Each scene shows the same named points in several views. A view is turned or mirrored, shifted and resized as a whole, has a little noise and may leave points out.
In the rows, 128 means zero.

Scene 1
View 1
(100): [124 116 161 116  83 108  97 163 114 116 159  84 142 149 140 116 129 104
 108 141 134 114 135 129 121 115 130 154 136 124 138 108 139 138 130 127
 120 127 154 139 122 184 108 107 143 109 122 122 125  83 136 119 148 167
 105 110 147  96 125 156 136 141 104 158 136  91 154  96  85]
(96): [131  98 159 119 114 140 140 129 114 135 124 119 149 147 117 124 134 134
  62 155 153  91 151 152 134 118 127 104 114 116 128 130 157 135 154 109
 137 111 157 133 124 185 132 110 120 111 160 135 125  74 146 126 145 183
  83 132 120 129 140 135 140 139 140 155 141 112 170 140  97]
(151): [123 115 159 114  85 113 102 162 116 123 156  87 141 148 139 118 132 109
 107 141 138 111 137 128 121 114 128 153 135 124 134 113 145 141 134 129
 120 121 155 132 123 178 111 113 142 113 126 120 122  86 137 121 146 169
  99 113 147 100 124 153 132 141 114 161 141  99 150 109  93]
(126): [112 118 130  95 108 146 118 148 127 174 138 120 135 143 159 150 153 140
 105 151 185  95 137 135 108 121 137 152 104 135 104 149 189 179 149 136
 142  86 145  95 123 139 140 129 141 102 168 108 119  96 156 118 145 206
  55 143 161 113 148 162 110 158 165 183 151 143 147 118 130]
(143): [124 118 149 111 104 128 118 149 118 145 141 116 145 147 142 126 137 129
  86 149 155  99 147 143 129 111 141 139 116 129 131 121 171 147 151 123
 135 110 150 123 121 175 129 105 140 102 154 125 125  82 148 115 146 193
  83 134 138 116 140 159 133 149 135 166 142 114 168 113 103]
(219): [119 125 140 100  98 127 106 157 122 161 143 109 143 145 158 137 145 126
 106 144 164 105 138 136 121 111 149 156 116 134 121 126 181 159 144 135
 132 102 146 112 120 160 130 113 150 104 150 115 123  92 152 113 149 198
  78 129 154 105 142 168 126 157 143 173 149 124 155 101 112]
(222): [126 119 150 113 101 129 122 148 114 145 142 112 152 142 139 127 138 128
  84 149 156 103 145 145 134 109 139 137 117 126 130 122 169 143 147 123
 135 110 148 128 119 178 130 104 140 105 151 127 124  79 148 116 145 188
  82 130 136 114 143 159 135 149 136 165 143 113 168 112  98]
(55): [126 110 153 115 107 131 125 146 113 139 137 109 148 145 131 125 134 127
  77 153 150  99 149 147 131 113 133 126 116 126 128 124 164 139 150 116
 137 110 150 133 123 178 130 105 134 107 155 128 124  76 150 119 144 183
  83 131 133 119 141 145 134 146 132 160 141 111 167 123  96]
(182): [111 102 150 103  86 119  83 171 130 117 165  67 111 143 139 128 140 104
 131 129 159 103 115 105  77 145  95 168 139 123  90 138 121 175 120 137
 112 112 163 109 127 132 101 158 134 120 118  96 116 105 131 130 136 157
  87  98 175  75 106 138  98 136 119 168 142 109  90 118 118]
(135): [120 124 148 105  92 119 100 164 120 142 156  93 141 147 151 125 137 116
 112 142 151 106 138 131 118 116 139 158 127 133 129 120 161 153 135 131
 128 113 149 121 121 167 117 111 149 105 135 117 122  89 145 117 147 180
  86 122 153  96 131 162 130 149 126 168 143 111 154  99 100]
(206): [123  98 167 119  91 112 105 154 115 104 153  82 133 146 121 111 124 106
  98 141 135 105 131 128 113 129 109 135 137 114 122 117 122 139 133 120
 115 124 160 137 129 179 110 126 127 122 127 123 125  82 128 129 139 153
 106 107 139  96 115 136 127 132 109 152 136  92 135 127  87]
(161): [119 125 157 108  78 104  84 176 115 129 167  81 144 150 153 117 129 103
 123 134 137 120 130 127 121 114 136 171 139 129 142 107 146 144 127 136
 116 123 149 133 120 181 108 101 156 109 115 118 123  90 138 113 150 169
 105 108 153  84 123 166 132 147 108 167 137  95 148  83  89]
(164): [138 108 160 125 108 130 139 131 109 132 129 120 161 147 117 114 129 132
  57 156 140  98 157 159 148 107 137 107 113 120 146 113 160 121 153 110
 138 118 154 143 122 203 134  93 125 105 159 144 128  67 148 121 149 182
  91 131 110 131 143 141 147 139 128 151 141 101 186 130  83]
View 2
(96): [167  98 143 124 103 109 158  80  89 196  93 155  74 140 108 174 128 139
 127  97 141 167 137  84  88 108 172 116 144 132 158 155 108 141 133 127
 127  91 113 157 107 118 128 118 184 117 104 108 122 155 149 191 115 165
 157 121 135 148 115 154 119 128 124 108  99 142 151 128 113]
(222): [189 104 167 131 118 122 158  97  90 174 109 157  87 144  97 159 155 149
 122 100 145 165 136  77  86 106 151 110 130 145 162 149 122 140 141 130
 109 113 111 149 110 107 135 112 178 105 131 119 125 155 141 161 120 157
 142  97 134 113 124 153 113 134 126 102  94 150 136 129 111]
(143): [191 107 165 130 117 124 165 101  88 167 110 157  91 143  95 163 156 150
 121  99 150 164 138  67  86 102 149 113 135 146 166 150 124 144 139 128
 107 114 111 151 110 103 133 111 175 101 129 118 127 159 139 161 116 160
 139  95 128 112 129 148 115 139 130  99  95 150 132 131 107]
(219): [212 112 176 142 116 127 175 125  84 149 110 167  99 149  77 160 168 154
 130  92 152 149 142  53  83  89 132 122 124 142 168 153 130 135 141 126
  92 119 104 145 108 101 129 110 162  96 141 115 126 158 135 141 115 140
 127  88 113  88 128 147 113 152 127  96  93 159 123 130 111]
(100): [191 103 170 152 134 156 157  90  93 179 122 161 111 131  96 128 144 129
 103  92 130 145 106 103  94 112 144  89 119 145 165 124 153 171 179 156
 110 135  98 127 116 104 147 126 161 111 150 153 155 151 154 148 102 131
 124  82 118 111 119 124 118 136 160 108 102 135 121 132 116]
(164): [164  89 155 115 122 112 152  58 102 203 105 144  70 135 122 159 132 138
 115 109 137 186 128  98  88 117 176 101 141 144 162 153 118 149 138 139
 130 106 113 165 112 115 135 112 194 111 119 122 125 153 145 190 117 179
 167 105 153 153 125 158 112 113 126 109 100 148 159 132  99]
(161): [203 113 180 157 139 165 161 104  90 169 128 165 116 133  90 117 159 137
 102  92 130 134 106  94  94 111 130  87 110 153 170 121 159 169 182 158
  95 151  90 123 112  99 155 123 152 102 159 161 156 151 150 132 107 122
 114  73 111  93 121 121 112 142 165 106  99 137 103 134 120]
(55): [185 104 156 129 106 111 163  99  87 180 101 162  81 147  96 171 142 146
 126  96 148 161 139  68  87 101 158 119 137 132 168 155 113 138 134 123
 114  99 110 152 107 110 129 115 180 111 117 106 121 155 143 174 117 161
 147 112 129 129 123 150 116 139 121 100  99 153 140 127 109]
(135): [204 113 173 149 124 145 167 112  83 158 116 164 105 139  81 146 157 147
 119  88 142 144 133  70  87  99 132 104 119 147 167 138 142 149 157 141
 100 130  98 134 111 101 140 120 159 100 142 136 139 153 142 139 109 134
 119  87 109  91 123 135 115 145 146  99  95 145 118 131 120]
(126): [210 122 159 150  83 109 182 146  68 134  84 180  94 157  67 198 158 158
 154  80 170 128 165  22  76  79 134 148 138 118 168 158 101 114 120 101
 101  94 105 141 105 113 113 117 166 107 104  78 112 167 147 159 112 133
 121 120  91  92 120 148 123 166 116  91  91 160 115 131 120]
(151): [185 111 167 150 126 148 157  99  89 181 111 164 106 133  91 137 143 137
 115  90 133 137 114  91  95 108 142  96 119 143 168 126 148 164 172 148
 111 130  98 129 107 107 142 125 165 111 139 143 146 151 156 151 104 132
 122  95 109 110 118 127 118 138 157 110 100 135 117 133 119]
(206): [175 107 143 160 120 153 157  86  86 194 103 166 109 133 107 139 120 120
 118  86 128 129 101 105  96 118 158  96 128 137 163 111 147 169 180 152
 131 119  95 116 112 116 143 134 165 130 123 145 154 149 176 170  94 120
 121 112 103 134 103 118 124 132 175 113 110 123 113 132 127]
View 3
(55): [111 145 118 151  79  89  75 105 107 137 140 104 154  88  77 113 127 122
 131 131 160 134 102 122 142 163 139 110 133 104 196 119 102 149 168 116
 123 163  81 109 157 186 139 132 132  82 129 119 131  97 117 126  95 102
 110 103 137 126 114 135 124 125 125  82 158 109 160 185 102]
(143): [117 152 117 145  82 104  75  99 111 135 130  97 151  87  82 115 127 124
 129 135 167 148  97 116 129 165 142 116 137  98 189 107 103 143 166 107
 113 169  81 111 156 194 149 131 120  93 128 119 135  88 112 128  86  96
  99 102 141 129 120 134 134 133 135  80 168 107 149 172 104]
(161): [118 145  97 142  63 137 144  87 104 168 138 131 105  94 106 131 123 141
 140 136 147 127  79  88  90 145 171 157  77 109 131  91  96 160 202 111
  66 191  83 109 159 168 177 102 113  95 134  77 128 100 115  82  91  81
 106 104 126 138 148 165 161 153 163  79 207 114 113 121 130]
(182): [ 64 126  97 111  62 171 174  70 121 119 111 162  86 106  97 140 100 168
 169 162 114 103 102 116 198 166 182 177  82 109 138  61  90 208 178 109
 101 143  91 146 159 152 146  83 116 106 160  84 128 145 128 116 117 151
 123 116 132 140 184 199 138 122 191  89 167 124 126 123 141]
(100): [112 141  99 159  68 103 135 103  93 162 149 129 113  94 101 126 126 130
 139 131 136 116  89  97 106 151 151 146  85 121 160 118  93 168 195 128
  83 173  88 110 170 160 157 104 144  83 139  91 116  99 117  90 100  91
 126 119 107 137 121 153 141 141 144  80 181 115 135 140 129]
(126): [ 90 150 120 102  86 149  51  74 142 105  93  99 153  90  75 121 117 143
 135 157 183 177 110 136 172 181 167 120 157  72 171  55 115 143 142  70
 137 165  68 130 143 215 142 128  75 116 124 123 162 105 115 166  91 125
  71  85 179 132 156 155 131 129 168  76 171 105 142 167  99]
(135): [113 146 104 135  73 125 113  87 106 143 129 119 126  91  93 123 122 138
 138 135 155 136  89 104 119 159 159 141 111 102 161  89 101 152 176 101
  95 179  78 115 160 183 157 114 113 100 130  99 138 100 115 110  93 102
  99  97 138 135 141 154 142 140 155  81 187 114 128 143 120]
(96): [103 145 121 154  83  74  62 113 102 126 139  96 164  84  74 108 126 117
 129 129 153 137 117 130 164 168 128  98 148 109 217 137 101 156 161 122
 140 152  85 104 159 190 125 136 143  76 130 129 122 103 120 138  89 112
 122 113 132 128  98 129 110 117 114  87 136 106 174 200 100]
(151): [109 146 100 144  72 107 128  95  99 154 139 125 123  95  94 127 118 135
 141 133 139 116  94 104 123 156 156 139  96 116 162 110  94 168 186 124
  91 165  88 109 165 163 155 110 136  86 138  94 126  98 122 101  93 107
 120 110 119 134 132 153 137 136 145  81 175 114 135 144 120]
(219): [110 157 115 122  80 130  82  84 121 137 115 102 140  95  88 122 125 133
 130 139 175 159  92 111 126 165 161 124 133  86 166  77 113 143 162  93
 108 181  72 117 146 204 158 126 100 102 127 109 151  99 113 131  92  96
  83  89 155 132 141 145 136 137 153  78 188 108 133 153 107]
(164): [124 146 117 175  88  49  62 123  89 150 155  88 167  85  78 105 135 101
 123 124 161 129 112 120 130 162 122  92 139 116 216 154 102 144 173 133
 124 164  88  90 169 185 132 144 156  67 124 129 119  85 113 118  80  91
 121 114 119 130  79 114 115 122 102  83 144 106 170 200  97]
(222): [116 151 114 145  82  97  73 101 112 142 131  94 150  89  82 115 131 120
 128 136 165 144 102 117 125 167 144 113 136  99 188 111 106 142 169 108
 113 170  80 103 155 192 149 134 120  90 126 113 135  91 112 122  85  93
 104 104 140 128 117 135 136 134 133  81 168 106 149 170 102]
(206): [ 90 129  98 154  67 100 144 102  91 145 147 135 113  95  96 124 115 138
 146 137 114  94 101 112 160 159 149 144  94 130 175 121  88 192 188 137
 101 145  98 117 170 145 134  99 155  77 152  99 110 121 126 101  98 118
 145 129 106 134 125 159 124 124 140  85 154 116 151 150 126]
View 4
(164): [ 92 127 100 204 122 158 113 151  59 133 136 101 145 190 110 131 164 109
 133 129 110  85 146  86 141 147  90 131 153 159 125 104 120  98  84 144
 145  78 145 161  85 113 138 107 140 146 139 145 129 102 113 140 123  97
 121 132 170 120 133 128 157 125 115 112 134 132 112 133 148]
(182): [ 90 132  67 142  58 137 155  93 110 175 100 122 110 123 144 166 159  94
 182 118  71  97 120 167 102 101 166 141 118 131 108 125 160 124 112 145
 129 103 133 148 148 120 197 112 161 132 144  87 133 125 211 120 147 116
 177 138 104 100  86  75  94  95  85 151 132 129 145 124 110]
(100): [ 88 135  92 167  81 150 120 144  68 159 125 126 114 139 103 149 163  98
 136 131  94  85 123 133 115 138 139 124 130 129 121 103 153 129 102 133
 149  70 146 176 115 120 155 126 160 136 132 133 143  98 174 118 140  96
 165 139 162 118 115 109 118 124  90 138 142 135 123 114 130]
(206): [ 80 141  83 181  70 139 133 132  88 143 117 104 122 159 117 153 173  98
 145 121  98  93 136 145  95 117 143 112 137 137 131  94 169 128  84 137
 144  75 138 184 113 109 146 113 165 130 146 140 139 102 175 126 132  98
 170 135 163 103 123  97 114 115  87 134 136 146 124 126 148]
(96): [ 93 125  96 198 124 156 124 132  70 141 127  94 147 191 127 134 163 105
 148 127 104  94 150  94 139 136  92 142 155 167 115 118 122  90  87 149
 139  86 143 143  90 112 152 101 140 145 146 130 118 110 118 142 128 107
 118 129 154 112 122 124 155 118 116 113 126 131 118 138 142]
(135): [ 95 127  97 168  95 160 116 144  62 163 126 134 119 139 106 141 153 106
 134 132  89  82 126 117 137 148 127 133 130 139 117 114 134 124 110 135
 148  80 149 154 112 127 169 124 150 141 126 123 138 104 158 124 139 107
 150 138 150 125 107 113 129 124 103 135 135 125 125 114 120]
(126): [115 110  86 157 126 164 130 109  71 179 116 138 129 139 140 142 135 107
 167 136  75  83 133 101 175 140 107 173 126 165  91 152  96  88 128 148
 127 110 142 105 115 134 208 109 129 159 129  75 112 124 145 138 148 126
 124 138 105 123  82 114 145 106 122 136 123 103 133 126  90]
(219): [110 118  94 159 111 166 116 133  61 174 124 144 121 134 112 142 141 107
 141 133  79  81 126 104 159 152 117 154 123 150 103 134 112 109 120 139
 138  86 144 132 113 135 191 124 141 155 123 100 125 110 153 124 142 114
 138 142 133 125  95 116 140 119 113 135 134 110 129 117 102]
(55): [ 94 126  97 188 116 160 120 135  67 151 128 118 136 168 116 135 155 107
 142 132  99  87 142 101 143 142 102 141 144 157 114 119 119 102  96 143
 145  86 147 146  98 120 158 108 141 148 138 123 126 106 132 140 131 105
 131 135 148 117 113 118 147 120 112 123 133 124 118 127 131]
(161): [ 96 135  94 154  76 155 116 146  63 164 124 141 107 124  96 153 160 102
 126 130  83  82 117 132 120 143 148 119 118 123 120 105 151 137 112 130
 154  67 150 171 122 129 172 135 163 138 121 126 147  99 183 111 142  97
 173 142 153 120 103 100 111 124  90 146 146 130 126 108 117]
(151): [ 93 136  86 167  86 152 122 137  74 159 125 127 122 143 108 146 163 104
 138 124  88  85 129 132 117 134 138 125 131 136 119 110 147 120 101 136
 146  75 142 167 114 122 162 122 157 140 129 124 138 102 167 123 139  99
 163 142 152 120 111 104 119 120  95 139 138 131 124 116 126]
View 5
(182): [101  89 112 149 116 134 140 179 154  87 176 169  88  71 117  78 103 131
 148 132 105 156 177 151  76 152 139  93 152 145 118  74 114 157 127 162
 138 119 125 123 159 107 145 130 106 164  54  53 128 157  87 135 137 114
 151  66 124 134  81 170 115 155 142 108 160 130 112 144 108]
(206): [101 131 118 122 130 158 143 151 155  90 170 167 118  67 118  76 113 169
 123 148 125 146 143 147  92 134 151 126 178 134 150  88 117 151  97 163
 122 133 100 156 165 134 146 137 114 144 119 102 123 147 107 119 140 103
 135 101 118 137  79 153 107 165 150 125 148 151  88 126 114]
(96): [133 159 140 120 120 175 127 139 153 113 176 191 139 113 133 106  84 169
 161 168 129 128 122 121 128 128 109 187 204 147 159 146 120 140 105 152
 116  97  81 176 186 162 161 147 138  92 178 117  99 156 111  83 145 106
 153 126 132 135  99 155  90 119 144 109 139 142  86  92 127]
(161): [111 116 135 130 144 146 151 142 159 104 147 159 136  90 112  77 113 146
 169 154 131 141 124 163  85  93 131 123 156 114 140  78 118 129  93 130
 131 138 109 137 138 132 121 137 104 139 109  73 135 154 119 143 145  88
 117  80 111 120 101 156 112 142 126 144 143 145  80 117 127]
(164): [127 164 141 112 130 177 133 127 155 108 167 180 152 106 130  97 100 177
 150 169 134 133 109 132 124 111 122 186 201 138 171 133 120 135  89 151
 113 116  76 184 179 166 148 147 135  95 189 127 108 151 113  94 150  99
 137 131 121 137  98 144  92 132 141 126 135 153  73  92 133]
(143): [130 137 144 126 129 159 138 145 158 116 166 183 133 117 128  99  89 149
 183 165 129 136 125 134 111 109 106 166 182 138 145 126 115 131 107 139
 125 105  97 153 171 150 149 145 131 102 147  91 113 158 112 107 150  99
 142 103 130 128 108 160  98 115 131 121 139 135  90  98 131]
(222): [129 136 148 125 128 161 137 143 158 114 163 179 141 117 127  97  92 153
 178 164 127 133 125 137 117 110 108 166 185 138 145 129 116 129 105 141
 126 110  95 160 167 153 145 145 127 101 151  91 110 159 110 105 148 101
 142 107 123 127 106 156  97 117 134 122 138 137  90  98 135]
(135): [119 114 140 134 135 151 141 150 157 109 162 170 130 105 120  93  98 142
 179 157 124 140 134 146  97 104 116 137 166 131 134 104 118 130 106 133
 134 114 111 139 158 135 137 142 120 120 116  72 127 160 113 126 150  95
 134  84 121 122 105 160 109 123 129 128 145 133  91 107 132]
(151): [110 124 133 130 135 153 145 143 156  98 161 162 130  90 118  78 107 154
 154 154 125 143 129 152  92 109 136 133 172 127 143  95 117 135  97 146
 123 129 101 150 156 140 133 140 113 129 119  86 125 153 111 125 144  99
 131  91 117 123  95 154 106 144 135 133 144 148  86 116 124]
(55): [125 143 137 124 126 167 135 142 154 112 166 183 134 108 127 101  92 158
 167 163 126 136 130 129 114 117 114 167 186 142 155 129 115 137 104 145
 120 112  94 164 174 152 152 142 130 104 159 102 111 157 110  98 148 105
 142 109 126 129 102 154  97 126 138 118 141 142  90 100 131]
View 6
(143): [100  77  98 151 120 117 101  99  88 118 132 116 163 150 118 135 138 132
 127  99 143 115 115 132 152 121 132 108 101 141 108 115 100 132  93 113
 106 105 175 113 109 141  88  94 119  93 102 101 144 108 160 147 135 124
  89 116 137 145 110 117 127  96  91 145  91 143 115 138 111]
(151): [ 84  99  95 144 145 117  90 117 103 131 119 104 144 127 127 127 152  91
 136 110 132 144 124 113 135 144 144 126 129 125 130 139 120 109  99 149
  73 118 171 118 122 155  82 100 126 123 111  96 128 124 162 157 132 124
  95 130 141 127 128  99 125  88 117 132 110 153 134 125 133]
(55): [109  68  99 160 126 118 100  90  91 123 133 112 163 150 117 137 131 133
 126  90 147 123 110 133 154 123 127 119 103 142 112 124 109 131  83 111
 105 105 175 104 112 150  83 103 118  97  99  94 136 104 153 145 129 116
  81 123 139 151 111 105 127  90 101 143  93 140 110 149 114]
(222): [102  75  94 150 119 120  95 101  91 116 133 112 165 148 120 137 138 129
 129 101 144 121 118 130 153 120 133 112 103 139 107 118 101 132  93 111
 105 109 174 113 110 148  81  96 123  98 104 102 146 111 153 145 134 123
  83 113 137 142 109 115 125  93  92 146  91 139 117 136 114]
(219): [ 88  99  97 134 122 113 106 114  88 120 138 122 172 147 109 133 138 129
 133 117 126 103 122 128 150 130 153  97 113 151 111  92  97 141 103 126
 100 111 164 117 110 126  87  77 115  92 123 116 144 121 174 151 144 135
 105 115 146 134 102 132 125 114  81 143  99 146 124 125 111]
(135): [ 75 102  96 138 131 114  98 125  98 127 127 113 153 133 117 126 148 108
 133 115 123 120 123 119 140 140 150 109 123 133 124 115 107 123 106 142
  84 115 168 122 114 142  83  84 119 108 117 110 139 131 171 155 143 132
  96 119 144 128 118 120 121  98  96 140 110 147 133 124 122]
(161): [ 65 113  85 130 148 120  84 140 100 126 119 110 141 127 134 126 170  79
 134 126 119 148 137 110 129 149 157 122 133 110 134 133 112 100 112 156
  52 117 164 127 118 156  80  92 138 133 111 115 131 137 170 165 144 127
  99 122 140 114 127 105 121  86 115 138 115 152 147 101 135]
(126): [ 94  97 114 140 116  99 121  98  91 131 145 130 189 151  89 133 107 151
 141 103 129  70 108 131 156 141 154  81 119 185 112  79 100 172 102 130
 132 110 168 117 113 108  91  69  85  63 136 116 152 124 176 147 146 145
 119 124 165 145  92 156 114 136  66 135 108 143 118 157  98]
(164): [123  52  86 165 121 130  89  84  90 112 135 109 161 155 129 140 141 142
 123  85 161 137 108 139 160  99 110 125  84 129  91 127  92 117  76  88
 110  99 177 104 109 163  79 113 138  96  85  92 143  93 143 135 131 106
  63 110 125 157 112  93 133  76 103 158  79 135 103 144 111]
(182): [ 60 131 130 138 161  95 116 117 117 163 113 112 147 110 102 114 122  69
 149 112 117 119 109  85 119 200 170 123 181 167 172 148 153 126 117 201
  78 135 162 117 142 135  91  93  86 120 144  94 107 140 190 169 132 143
 142 165 178 115 126 127 105 117 113  95 154 157 139 150 145]
(206): [ 92  90 111 161 153 118  96 104 111 141 113  97 139 123 128 125 140  79
 138  93 140 151 113  98 133 158 135 142 144 135 147 169 142 100  89 155
  72 115 179 112 132 165  78 119 122 127 100  81 114 114 162 155 117 112
  98 149 145 134 130  84 123  84 126 117 126 151 126 150 141]
(100): [ 83  98  88 146 144 125  86 124 102 128 115 104 138 127 136 123 161  85
 137 117 130 151 128 109 135 145 142 133 128 112 132 142 116  99  99 150
  66 114 170 121 116 163  77 107 135 128 102 101 130 123 163 159 132 119
  93 129 139 125 131  96 123  83 119 133 112 153 132 119 134]

In a view up to two points have been moved. Name them for each view, in the order of its rows, or write -.
view 1 => -
view 2 => (55), (126)
view 3 => (161)
view 4 => (206), (135)
view 5 => (96)
view 6 => (164)
